Points, in no order, along strands that fork, close into loops and pass close to each other.
(in the rows, 128 means zero)
Two points are linked if the straight distance between their rows is under 107. Some points are linked to none.
<333>: [ 92 114  92 115 104 124 125 117 162 111 141 155 143 112 147 125 118 103
 141  87 133 154 135 161 177 156  74 106 124 116 149 122 155 131 127 154
  96  92 111 115 144 124 128]
<170>: [123 120  90 117 118  93 138  51 107 109 103 134 129 145 126 109 127 129
 154 115 178 172 110 145 146 146  94 102  91 135 134  92 126 116 125 180
 101  76 114 108 101  96 114]
<1247>: [163 115 116 123 125 153 120  66  97 109 115 105 120 107 110 124 144 109
 145 147 147 121 135 103 127 125 128 103  82 132 128 120 147  74 137 114
 136 138 148  97 122 159  51]
<948>: [151 166 168 137 112 176 105 124 131 130  95 141 113  99 171 167 154 113
 135 101 146 101 143 119  98 140 141  89 114 123 122 145 159  85  75  70
 155 201 206 109 148 186  39]
<1125>: [113 100  92  86  96  90 161 169 169 120 140 188 179 120 117  90 101 144
 104 172 116 163 152 135 139 133  95  90 157  65 121 127  87 142 133 154
 105  38  96 100 164  71 128]
<5>: [123 163 162 193 167 113 123 212 157 131 131 115 144 122 185 139  83 153
  97 104 107  79 139 146 137 127 130 135 187 108 123 155 130 152 130 118
 146 104 111 155 129 192 157]
<431>: [116  96 121  99 102 111 137 181 153 127 159 186 161 131 102  86  90 159
 103 182 110 160 139 119 121 132 132 125 166  94 112 144  91 149 139 110
 102 106 116 136 148  67 150]
<1226>: [117 131 110  97 103  89 145 139 147 119 126 197 153 139 132  93  97 173
 114 141 149 174 122 137 126 141 118 113 147  99 125 103  86 144 127 147
  95  92 117 135 121  54 160]
<326>: [119 114 111 101  92 109 151 126 159 107 120 195 158 103 155  97 126 137
 114 124 147 168 142 125 150 139  89  82 139  80 132 109 110 108 125 134
 102  68 150  90 159  96  91]
<974>: [102 144 115 139 123 141 114  88 133 141 117 101  79 131 170 168 148  99
 142  59 149 123 114 143 152 141  99 117 114 165 157 108 161 103 105 161
 119 140 130 140 121 144 144]
<356>: [131 159 147 153 179 140 110 158 111 165 119  63 101 159 114 180 152 122
 135 118 100  69 110  99 109 105 151 177 125 173 133 131 110 146 143 140
 165 188 136 163 134 148 208]
<1213>: [142 141 135 103 125 165 110 110 108 140 119 106  76 139 118 170 164  90
 139 102 114 100 122 117 123 113 146 144  92 178 138 123 132 119 115 118
 157 226 155 146 137 126 149]
<1190>: [135  83 140  80  98 151 115 137 127 117 157 171 139 124  75 113 128 113
 132 180  96 155 129 101 114 125 148 154 117 140 125 139 110 135 140  81
 127 207 133 141 135  78 137]
<223>: [118 102 123 133 146 148 118 144 132 120 150  92 135 117  95 158 150  75
 133 120  89  93 141 121 152 125 122 150 132 134 144 156 154 139 143 116
 153 150  97 125 133 176 130]
<886>: [172 122 172  92 111 123 193 156 123 135 130 181 163  99 117  68 121 193
  77 196 125 159 128 106 104  75 170 112 185  95  90 162  63 100 148  84
 116  99 150  86 166  87  79]
<1479>: [120 152  74 150 131  68 154  95 139 101  96 127 145 149 156 108 104 145
 139  89 171 158 127 175 125 129  99  95 118  95 129  79 111 157 124 208
 113   9  92 101  82 115 139]
<756>: [118  70  85  84 111  98 149 105 111 107 135 142 168 134  81  81 131 128
 135 183 138 188 134 129 129 145 105 111 104 103 130 113 118 147 143 163
 103  48  91  84 133  80 111]
<86>: [ 94 109  85 113 112 111 133  88 123 126 137 129 129 156 101 123 130 126
 157 116 142 167 100 164 156 148 106 147  99 159 145 103 143 156 130 183
  98 106  77 146 105  78 182]
<1331>: [151 121 113 136 139  95 153 103 107 114 123 117 150 127 114  92 122 157
 114 155 156 140 142 120 120 131 133 104 131  91 118 122 111 123 140 143
 133  48 123  91 109 136  80]
<197>: [104 125 127 154 168 140 112 165 128 146 128  47 128 138 112 177 167  88
 136 116  86  52 122 103 140 129 111 175 139 158 155 129 149 146 147 166
 167 127 104 139 129 179 184]
<704>: [140 118 137 103 113 115 130 101 108 125 123 164 128 131 109  96 123 160
 129 164 159 162 116 105 118 125 146 135 112 135 117 110 102 111 134 116
 111 148 142 135 116  86 120]
<752>: [179 100 172  94 110 149 176 135 117 132 138 168 161  91 108  82 141 173
  90 206 126 153 138  84 109  75 175 107 163 109  96 160  97  87 153  75
 124 116 162  79 174 114  55]
<1077>: [118 105 124 111 130 165 122 135 132 121 142  96 114 115 109 175 168  52
 134  95  86  89 139 120 153 130 118 140 121 154 157 139 166 130 127 125
 160 175 125 115 138 166 133]
<1059>: [118 131 117 174 169 120 131 123 111 137 128  49 125 149 107 150 142 119
 144 134 116  94 122 146 138 123 129 165 119 136 133 130 153 138 140 163
 145  76  88 128 106 181 144]
<1056>: [ 97  83 107 103 128 151 123 152 148 118 160 101 149 116  80 156 153  55
 137 123  74 100 142 125 166 135 106 159 129 145 157 151 163 157 150 135
 142 136  75 120 142 149 153]
<640>: [130 119 104 129 107 103 148 105 149 100 118 157 159  97 162  99 122 133
 112 105 152 149 151 124 151 145  83  71 140  76 128 113 118 100 134 146
 119  42 151  70 153 134  58]
<555>: [184 138 188  98 114 136 162 110  98 143 112 190 115 115 137  87 128 197
  94 190 171 162 109  72  82  70 197 130 140 140  92 123  83  82 127  82
 113 178 192 119 140  91  95]
<776>: [167 154 143 131 143 105 130 104  81 143 110 132 108 155 103  91 116 189
 123 180 161 139 115 103  88 109 181 153 112 132  94 110  88 118 130 115
 128 147 150 153  95  91 130]
<556>: [108 159 136 181 167 126 120 168 128 168 124  76 127 175 144 149 126 156
 140 111 109  81 102 142 119 120 136 182 151 166 139 118 129 167 137 175
 148 110 101 173 110 140 227]
<1346>: [128 106  97 122 123  86 153 119 128 106 129 138 166 122 116  88 115 142
 113 153 148 154 154 131 131 136 108  96 135  80 124 123 105 136 143 159
 124  25 107  77 131 116  87]
<597>: [139 100 110 116 102 164 126  69 118  99 122 117 127  92 124 130 148  84
 151 120 141 133 133 120 143 139 107  87  86 130 141 119 165  77 129 118
 128 131 157  87 132 158  44]
<475>: [143 153 152 153 137 111 128 170 143 124 130 155 135 120 168 107  98 178
  91 121 145 121 151 122 119 132 143 111 172  87 110 135 100 110 120  93
 131 120 157 135 128 148 105]
<884>: [111  85 104  86  96  97 155 196 163 130 166 179 173 130  91  85  93 148
  98 203  97 156 150 131 128 131 113 110 167  75 116 151  89 154 140 128
 102  58  93 121 165  62 143]
<946>: [138 160 151 151 148 154 106 111 117 142 110  99  83 125 162 164 147 111
 127  85 134 100 132 127 122 121 133 118 116 142 126 130 147  95 105 113
 141 178 154 140 132 172 108]
<792>: [ 87  81  76  91  91 123 130 125 157 108 149 169 160 109 116 108 121  96
 141 133 121 173 140 145 177 163  71  99 115 100 147 122 143 136 132 150
  91  79 100 104 158  98 118]
<610>: [175 138 150 127 145 147 112  94  85 125 110 114 111 125  94 121 137 144
 133 176 139 109 134  84  99 102 168 137  93 137 106 125 120  92 140  87
 146 183 155 126 121 138  85]
<94>: [104 165 157 193 167 120 116 160 145 143 108  83 115 131 201 166 114 139
 119  71 125  75 118 152 142 133 109 132 169 134 144 126 149 128 120 161
 138  93 111 152 127 190 162]
<289>: [103 107 118  85  82 176 121 138 159 117 150 150 130 103 120 166 162  57
 146  94  97 124 143 141 158 147 112 124 119 149 163 138 174 144 107 114
 138 188 136 122 146 127 126]
<1038>: [143 182 166 160 158 139 100 118 114 153 101 114  81 140 176 150 129 144
 122  93 151 110 127 134 109 120 145 124 120 144 117 125 119  99 103 102
 135 192 163 166 128 147 123]
<462>: [ 86  97  98 138 142 126 127 151 137 124 152  87 158 133  95 138 129  88
 143 135 100 108 133 147 161 135 100 160 131 134 151 145 167 166 153 167
 131  70  57 125 131 159 155]
<1468>: [184 128 175 105 119 138 166 123 104 135 121 171 137 104 130  86 135 184
  89 186 155 148 132  78  99  80 179 108 155 115  96 138  91  79 139  85
 120 136 180  94 148 121  69]
<1186>: [118 140 132 124 119 128 112 107 127 132 131 153 112 140 135 122 121 140
 136 108 147 148 118 145 136 134 126 138 119 148 126 115 124 122 120 125
 115 167 133 155 114 103 153]
<187>: [114 138 156 184 173 122 117 241 162 139 141 108 167 116 165 143  95 126
 110 121  75  59 141 133 139 125 115 159 197 116 131 174 146 173 149 123
 156 110  93 163 137 193 172]
<1414>: [103  71  70 108 126 102 137 110 116 108 148 109 163 141  72 100 132 103
 146 171 128 169 136 159 139 151 102 129  93 113 133 121 144 162 144 168
 113  37  65  95 123 110 132]
<666>: [199 166 140 157 171 114 137  56  67 122  76  83 110 122 138 104 126 175
 116 165 182 107 133  84  94 105 165  84 110 107  96 113 119  72 135 124
 134  78 168  86 108 161  38]
<1392>: [123 119  83 110 104  77 169 132 149 112 118 168 175 115 134  89 113 147
 112 144 141 165 151 137 133 131  89  77 144  62 127 106  87 134 138 175
 111  15 100  76 145  88 104]
<976>: [118 124 143 175 174 121 120 221 145 139 152  99 168 133 113 138 107 124
 114 150  72  77 141 123 127 119 143 177 178 124 119 178 133 181 156 114
 159 116  85 159 132 175 168]
<281>: [ 83  81  80 116 125 117 131 134 140 118 160 112 158 139  77 124 122  97
 147 151 106 147 133 157 159 142 101 147 111 127 142 135 155 173 147 165
 111  64  49 119 130 122 155]
<875>: [115 121  95 131 132  98 134  99 118 115 131 124 135 156 112 111 118 138
 141 126 148 154 117 164 144 143 118 135 110 130 133 109 127 151 134 171
 112  74  90 133 100 104 158]
<586>: [122 109 114 116 120 106 130 113 113 128 144 146 135 162  82 102 115 155
 139 161 135 167 110 139 116 136 148 156 115 138 122 117 109 159 137 139
 111 124 101 152 103  73 168]
<997>: [130 153 169 132 113 149 108 178 157 141 139 188 132 115 168 128 122 147
 113 115 131 136 144 128 107 139 148 126 162 107 111 142 120 135  95  62
 133 194 185 147 144 131 116]
<36>: [108  94 101  88  90 120 137 120 148 108 135 188 156 118 125  98 124 126
 128 139 141 182 132 131 156 150  92 100 123 100 136 112 120 120 130 138
  94  93 129 106 149  81 115]
<561>: [116  97 142  82  80 159 117 141 151 124 148 200 139 114 115 108 130 124
 128 152 118 173 125 115 123 139 135 139 127 130 124 129 120 134 119  86
 104 198 156 142 141  73 136]
<1426>: [158  93  95 123 136 140 124  65  88 107 134  67 137 115  60 120 145  98
 152 174 127 121 145 106 132 124 131 113  72 125 134 131 157 110 155 123
 146  94 101  78 122 162  59]
<981>: [114 167 174 208 172 127 118 151 143 133 103  71 105 102 211 174 118 123
 105  67 122  70 134 146 134 137 104 111 161 116 136 144 156 109 110 140
 144  98 133 133 134 227 122]
<483>: [129 104  88 121 122 118 131  59  94 113 122 104 130 134  86 112 137 113
 159 141 153 155 121 137 144 142 107 115  78 140 138 109 142 113 135 162
 119  87 104  99 109 123  95]
<1448>: [113 178 154 165 147 114 113 167 153 155 120 141 112 155 198 139  85 180
 129  61 137 104 106 163 126 126 133 143 163 153 132 113 115 154 118 147
 124 135 110 182 113 117 210]
<1232>: [ 98 156 128 118  84 160 118 107 164 139 117 157 101 116 191 159 150 106
 155  50 152 145 121 162 147 163  96  89 128 148 151 119 180 113  71 127
 116 167 172 127 135 127 111]
<1023>: [109 113 120 108  82 180 122 131 156 110 139 138 137  92 135 162 163  61
 149  87 106 121 149 140 155 158 104 103 119 123 157 147 186 119  97 106
 140 165 156  98 150 162  73]
<49>: [137  91  96  86 117  87 169 108 108 118 123 140 169 146  92  68 131 151
 119 190 142 192 129 137 101 123 123 112 116  89 117 101  94 152 145 175
 108  30  98  83 113  66 123]
<855>: [138 122 105 120 103 166 124  53 109 116 107  96  92 108 135 155 153  69
 159  93 138 118 129 131 142 130 111  91  75 153 146 113 175  72 114 137
 136 155 157 108 127 156  66]
<929>: [155 133 158 192 179 129 123 150 116 117 132  65 129  95 139 152 124 114
 105 134 110  75 160 106 129 127 136 114 139  88 115 167 148 107 138  92
 161 112 129 110 135 233  63]
<609>: [ 87  79 104  95 104 156 116 164 169 117 170 142 153 109  92 142 133  62
 134 129  73 129 150 133 167 144 101 146 135 130 147 152 160 162 141 124
 121 149  85 130 153 125 150]
<595>: [110 121 119 152 128 146 120 122 146 111 139 107 124  96 153 155 137  80
 130  86 120 114 143 140 161 148  96 102 131 114 146 144 175 110 119 123
 131 114 138 105 144 196  82]
<570>: [136  75 129  92 114 110 146 166 118 134 168 143 165 143  55  75 112 163
 103 236  99 161 131 103  88 116 163 152 156 102 103 155  84 157 149 103
 115 107 107 129 134  65 133]
<1383>: [111 158 164 134 135 158  99 196 178 159 144 165 126 121 182 168 131 119
 126  68 104 106 129 145 117 143 130 132 175 145 137 153 152 175 106  92
 135 196 156 161 151 143 168]
<70>: [158 107  99 118 136 127 132  48  78 112 115  90 128 130  70 105 147 124
 156 178 152 142 123 110 118 127 137 116  70 136 122 108 144 110 147 144
 130  93 117  94 106 129  76]
<81>: [ 95 130 134 127 118 164 117 163 170 135 144 131 126 105 166 171 150  74
 133  69  99 104 138 143 153 147 102 127 158 141 158 144 182 148 108 127
 135 159 136 128 148 170 141]
<140>: [114 155 129 190 173 116 131 144 122 146 114  61 125 167 140 143 127 146
 137 115 122  86 107 156 128 123 135 168 138 142 133 121 139 154 135 180
 143  67  94 154 101 165 186]
<222>: [136 163 157 197 171 120 120 134 126 125 105  85 105 113 187 156 114 133
 110  86 137  90 139 143 130 133 123 105 145 106 122 142 137 101 114 121
 139 109 142 131 127 209  98]
<66>: [155 146 149  93 105 156 104  92 104 140 107 151  83 134 122 133 145 125
 145 138 136 135 104 112 102 108 158 152  78 175 118 111 112 107 117  99
 140 252 174 155 122  86 135]
<1366>: [138 112  95 143 145 149 129  66  89 116 121  34 105 115  87 159 153  75
 156 120 117  88 134 119 148 124 117 117  78 140 147 133 174  99 147 149
 152  99 101  87 124 191  70]
<313>: [ 92  89  85  92  98 128 131  99 127 119 153 141 138 134  86 125 134  99
 153 134 123 171 116 150 160 150  97 136  93 146 152 119 143 147 138 158
 104 127  78 133 126  82 155]
<232>: [151 165 180 193 194 138 108 170 117 140 117  66 107 115 155 172 140 113
 103 108 103  57 140 113 113 113 148 133 141 122 115 161 131 119 125  99
 162 165 141 143 141 213 121]
<874>: [115 153 137 137 127 126 113 140 153 130 134 160 121 134 173 126 106 149
 126  86 144 139 131 153 140 138 118 126 147 128 126 120 129 131 115 123
 109 146 136 157 126 119 154]
<466>: [ 98 149 148 111 108 166 109 168 173 153 142 158 113 121 168 173 153  98
 140  60 108 118 127 142 129 149 115 127 157 157 154 134 170 161  97 113
 135 198 150 147 145 133 159]
<1301>: [127 135 116 114 115 149 116  79 106 133 122 105  79 139 116 155 156 105
 151 100 135 128 114 128 139 118 122 139  80 178 143 109 140 108 119 145
 130 191 131 145 117 109 143]
<1120>: [121  72 117  90 110 137 119 139 126 115 165 141 148 138  41 122 127 102
 141 186  77 151 126 111 122 130 145 167 114 143 125 148 113 161 152 101
 132 177  92 143 130  79 161]
<320>: [138 141 143 184 166 133 124 111 116 116 119  64 111 111 148 156 128 115
 123 105 128  90 142 126 136 136 119 110 124 108 128 145 151  97 127 122
 144 104 128 115 129 213  76]
<413>: [125 111 128 124 116 133 122 147 149 112 146 156 148 108 129 108 121 127
 114 134 127 138 152 121 141 137 118 112 143  98 125 144 130 115 129  98
 121 121 141 119 144 141  93]
<1035>: [135 136 135  94 104 151 104 106 121 146 133 150  87 141 115 144 148 117
 147 114 121 141 100 127 119 119 145 161  92 184 134 119 113 139 121 116
 137 246 150 168 119  72 174]
<969>: [109 129 147  94  82 160 103 157 165 139 145 208 129 119 144 126 126 129
 139 115 120 163 120 137 118 149 134 138 141 141 126 135 130 154 101  84
 114 218 166 154 143  78 155]
<203>: [110  76  98  89 106 132 124 108 119 111 158 136 143 133  58 117 133 104
 149 166 106 163 120 130 142 140 123 152  98 139 138 130 130 149 146 130
 114 145  83 132 127  83 145]
<995>: [143 149 142 132 160 147 109 137 108 150 128  90 101 146 103 171 153 109
 131 117  98  81 121 110 115 103 155 165 111 168 127 141 115 136 136 113
 163 212 140 151 134 142 171]
<849>: [114 134 136 105  96 151 109 125 140 138 139 175 110 135 138 134 134 125
 138  99 128 152 114 142 130 139 126 143 122 158 137 120 133 141 112 113
 113 211 146 161 124  84 166]
<949>: [123  78 152  67  83 136 148 166 141 132 158 209 156 119 100  82 112 158
 106 210 104 185 115  93 105 112 148 140 161 112 113 142  80 130 136  86
  94 160 148 128 161  37 136]
<1341>: [143  94 117 119 127  96 153 183 122 134 161 124 162 158  67  70 101 166
  95 218 102 148 140 130  82 117 169 152 154  92  98 150  88 175 150 114
 125  72 102 133 105  89 154]
<1244>: [172 146 143 112 124 156 115  73  92 123  95 127  94 121 126 131 142 128
 142 148 154 118 124 102 104 106 152 122  74 154 111 108 136  69 124  99
 132 196 171 127 125 131  78]
<1332>: [151 169 185 175 190 148 101 197 127 156 122  94 110 125 153 179 143 111
 102 104  99  57 128 113  99 106 158 144 152 136 114 166 113 145 132  83
 168 204 159 164 150 189 157]
<234>: [103 152 123 127 106 132 116  90 150 132 112 148  93 130 192 144 130 122
 148  46 164 149 118 164 153 149  90  98 126 145 142 106 156 108  93 148
 101 135 147 141 120 121 138]
<1371>: [154 142 127 116 112 164 114  66  99 123 100 110  84 118 137 145 153  98
 152 111 148 118 125 123 124 118 127 111  72 162 129 109 152  72 110 120
 134 187 166 124 122 140  82]
<897>: [113 110 126 151 143 113 121 209 147 138 164 142 165 153 100 114  83 142
 123 161  79 116 134 136 120 126 156 173 173 129 119 158 115 196 151 111
 129 122  82 166 124 111 195]
<272>: [162 154 174 112 122 116 144 131 109 144 114 190 116 133 151  84 105 199
  96 165 172 157 112  94  88 100 180 136 151 127 100 115  68 102 120  86
 118 171 184 143 122  77 126]
<639>: [156 164 121 138 136 126 113  34  76 133  71  90  71 139 140 137 137 138
 155 110 176 128 107 119 119 112 127 104  70 162 111  99 139  63 116 148
 119 141 158 129 109 133  83]
<630>: [ 83 100 104  91  89 162 119 156 175 122 161 161 143 104 125 150 141  68
 145  96  88 139 143 149 168 155  90 122 133 135 156 139 176 153 120 126
 107 153 111 122 155 121 145]
<231>: [170 143 127 128 143 110 133  85  75 139 116 103 107 163  70  95 132 170
 146 194 147 146 110 109  91 110 179 167  77 140  99 105 104 135 142 124
 127 136 136 143  89  95 137]
<750>: [119 175 159 180 163 113 116 173 152 140 120 123 121 138 197 145  94 165
 112  73 131  93 124 159 131 128 130 130 172 130 129 129 127 138 118 134
 132 114 118 163 120 163 173]
<816>: [163 154 153 109 126  91 168 140 105 140 117 179 134 137 127  74 100 213
  89 176 160 158 109 108  79  97 184 135 168 114 100 121  52 116 131 111
 119 121 153 128 106  67 137]
<899>: [ 97 167 142 171 154 119 119 164 141 160 118 108 122 169 177 144 101 173
 141  76 124  89  99 154 127 126 124 163 160 168 143 106 128 164 124 181
 130 100  97 177 107 121 228]
<166>: [134 119 103  94 113  75 166  95 113 113 106 164 152 152 113  78 123 166
 123 162 167 188 114 136 104 129 129 116 117 104 118  87  84 147 132 172
 104  65 111 108  96  54 140]
<567>: [153 150 136 122 130  88 137 105  98 143 116 157 114 162 113  87 104 199
 123 167 167 165  96 119  87 118 176 156 116 139 100 102  72 138 125 126
 116 143 143 157  85  52 168]
<258>: [166 135 131 147 153 135 115  93  90 120 115  88 112 126 101 130 136 131
 132 154 135 104 140 102 116 114 151 125  99 122 114 130 136  94 134 103
 146 144 134 119 119 167  76]
<900>: [152 138 165 192 192 134 117 160 114 126 122  43 125  98 129 173 144  92
 112 127  88  46 152 103 125 116 134 134 138 107 124 174 151 120 141 104
 173 129 119 120 141 236  97]
<514>: [120 139 102  95 101  73 159 110 129 118 105 185 148 156 130  91  99 182
 125 134 165 187 106 145 111 133 121 119 129 110 120  84  80 151 124 172
  92  82 107 139  92  34 177]
<810>: [105 135 103 141 116 109 129 102 162 104 121 142 130 111 183 129 108 114
 135  66 150 140 136 162 169 153  74  86 134 104 142 115 148 115 117 154
 110  69 132 105 136 150 105]
<1221>: [ 94 148 135 107  82 162 112 151 178 139 139 183 127 114 175 158 143 107
 150  66 124 144 132 155 147 163 108 111 148 137 148 137 172 145  83 109
 115 180 158 133 151 121 130]
<9>: [ 91 107 115 154 156 134 122 172 144 137 147  64 154 130 110 159 144  82
 139 126  79  68 127 126 151 133  98 177 153 138 161 150 168 161 152 172
 157  84  68 135 126 180 169]
<16>: [146 124 163  99 103 133 137 126 120 131 126 191 132 122 134  90 119 170
 112 164 159 166 115  95 106 115 156 129 137 130 110 120  93 103 126  90
 109 170 174 133 130  85 119]
<1021>: [117 135 124 121 112 110 123 149 159 119 132 185 139 127 157 102  97 162
 116 115 145 153 135 143 138 140 121 114 150 102 122 117 107 129 120 121
 104 117 136 140 129  97 140]
<682>: [112 109 119 128 119 108 124 196 156 129 164 168 159 140 111 101  75 154
 108 163 101 140 140 134 122 136 144 142 168 108 116 149 104 168 140 111
 110 109  99 155 139  95 169]
<1112>: [159 197 178 146 149 141  92 108  99 160  83 128  66 146 183 139 131 159
 124 106 163 112 113 122  82 106 162 128 104 153 101 118 101  95  98  87
 131 222 192 171 125 127 120]
<1008>: [120 103 132 157 161 123 119 206 141 142 167 111 168 143  74 131 109 116
 126 168  66  99 135 118 116 113 158 187 165 133 111 174 121 191 160 103
 152 137  85 160 130 136 183]
<902>: [129 112 123 177 159  99 137 201 145 115 153  91 170 123 120 118  94 132
  95 167 100  97 166 129 138 129 130 139 162  83 116 173 138 162 153 120
 149  48  86 116 130 198 107]
<330>: [122 128 100 113 109 113 127  47 105 120 107 132 101 144 125 123 136 128
 160 104 170 167  98 145 148 138 100 118  84 161 137  96 135 102 120 173
 105 128 122 133 101  92 128]
<624>: [152 173 163 122 125 145  96 105 100 155 101 148  77 145 153 133 134 151
 134 122 152 129 108 117  89 105 161 146  92 165 106 116 100 109 113  89
 135 245 182 169 121 100 132]
<769>: [131 138 103 107 107 126 123  40  90 136  98 106  74 151 116 139 153 124
 165 116 163 153  92 135 139 123 119 128  58 184 134  96 133  92 118 169
 115 169 130 148 102  87 135]
<738>: [131 118 121 161 162 127 125 129 118 119 139  70 137 128  97 146 136 108
 128 136 114  98 142 125 141 126 130 146 121 120 130 149 149 135 144 130
 146 105  94 120 124 187 110]
<939>: [131 149 174 131 151 164 101 205 162 156 144 145 124 115 153 183 151  94
 116  84  89  81 129 124 107 129 142 145 168 141 131 166 140 174 114  76
 165 215 165 158 153 163 163]
<189>: [115 146 116 167 121 112 136 103 160  97 114 123 128  96 202 138 104 118
 123  55 150 126 143 151 163 156  74  68 139  81 128 118 145 100 112 141
 126  57 158  92 140 183  68]
<860>: [145 163 137 118 119  84 150 137 118 134 113 184 133 149 143  81  90 212
 104 146 172 160 107 126  90 117 162 131 157 117 108 102  59 133 123 127
 115 122 142 149  91  57 164]
<1095>: [124 141 108 158 155 140 123  72  92 128 107  30  84 133 117 177 158  90
 150 103 119  88 125 116 142 121 124 127  89 155 147 122 160  94 128 159
 145 111 113 114 124 185 106]
<679>: [ 83 119 108 122 107 163 122 125 160 129 140 109 111 108 155 177 158  63
 143  58 111 110 133 142 171 150  88 117 131 153 175 121 190 126 111 153
 126 137 122 118 141 158 135]
<1130>: [107 144  88 132 124  81 144 111 145 106 114 147 142 154 144 113  99 154
 135  93 162 153 119 176 140 138 100 111 125 114 132  95 119 160 125 189
 103  45  84 131  95  97 168]
<1019>: [135 148  94 164 150  76 151  93 125 104 104  99 136 149 145 112 108 147
 131 104 167 136 129 165 123 131 115 101 119  98 121  98 115 140 128 180
 125  18 105 103  88 152 113]
<1391>: [150 149 134 149 141  99 140  92 118 109 103 133 127 122 165 108 111 161
 113 112 178 131 135 121 130 134 124  93 135  98 114 113 105  90 126 130
 126  83 159 108 111 145  77]
<188>: [122  88 146  67  76 143 136 132 136 127 140 215 136 120 114  91 121 149
 123 184 128 196  95  98 107 123 147 142 127 136 121 117  98 129 125  93
  92 190 161 140 141  40 143]
<434>: [122 155 147 144 153 159 106 135 126 148 106  72  79 125 159 199 170  81
 125  72 110  73 129 113 128 121 127 128 120 161 149 129 154 111 110 129
 152 178 152 135 140 181 143]
<1328>: [122 148 116 147 104 112 142 123 169 103 113 161 141  88 202 120 115 134
 111  73 150 137 149 137 156 150  76  64 150  61 127 110 131 100 112 128
 121  51 178  83 152 155  62]
<895>: [150 121 120 106 122 119 127  76  83 123 120 127 117 145  78 101 134 152
 147 178 149 157 109 108 114 122 153 147  81 145 117 110 113 114 140 128
 124 149 124 135 103  90 121]
<453>: [168 142 168  96 119 106 193 161 113 140 129 181 156 120 113  61 103 212
  78 200 130 157 116 108  80  80 185 130 191 102  88 154  44 110 143  94
 119 112 149 108 135  68 115]
<370>: [110 138 140 148 160 150 106 159 135 150 124  71 107 132 142 187 163  88
 127  88  98  63 123 108 136 129 115 153 144 160 162 126 151 131 131 147
 157 155 125 149 134 179 176]
<335>: [127 173 145 175 173 125 114 143 110 169 115  74 101 171 135 158 129 152
 139 111 120  89 106 128 113 113 152 172 134 169 120 122 113 145 130 150
 146 152 122 173 119 139 197]
<288>: [141 145 177 160 165 149 103 203 150 145 144 128 136 110 150 161 134 107
 104 111  94  84 147 121 112 122 148 139 169 117 114 175 131 153 125  65
 164 200 154 151 146 188 134]
<964>: [132  96 117 102 101 181 127 118 131 103 137 102 122  97 110 172 169  42
 139 103  92  92 152 130 158 137 121 111 102 140 159 146 183 112 119 111
 161 172 142  95 140 175  84]
<999>: [143 131 100 151 150  81 149 122 118 109 121  98 145 151 120  95 112 155
 116 143 151 139 141 155 115 127 134 117 123  92 115 111 114 153 134 162
 129  25 104 107  86 141 122]
<73>: [149  99  96 112 128 152 129  69  85 110 129  56 114 127  52 146 158  77
 160 147 112 102 136 118 148 121 132 135  66 151 147 132 164 110 150 139
 153 124  96  95 122 154  96]
<110>: [135  63 147  69  97 128 163 168 127 130 171 170 167 127  63  78 116 157
 103 241  96 171 125  90 102 100 152 141 166 102 104 160  79 134 150  90
 101 124 121 113 165  48 119]
<1201>: [102 137 117 150 142 145 119  94 121 141 113  58  83 131 150 184 157  82
 143  74 129  94 119 124 152 135 105 126 112 167 160 107 164 101 112 169
 138 122 119 127 128 175 134]

A fork is a point with three links, a tip a point with one. Leave the first point through the second and follow the links. Name the first fork or tip that comes.
<1414> / <756> -> <849>
<483> / <170> -> <556>
<466> / <1383> -> <750>
<1008> / <897> -> <561>
<816> / <860> -> <272>
<330> / <170> -> <466>

A piece is all that can be reached along the links. How many separate loops has the piece of each point below (a circle has one, a figure eight two, a Y none), and how many tips (points with one link)?
<855> -> loops 1, tips 0
<939> -> loops 3, tips 2
<555> -> loops 2, tips 0
<640> -> loops 1, tips 0
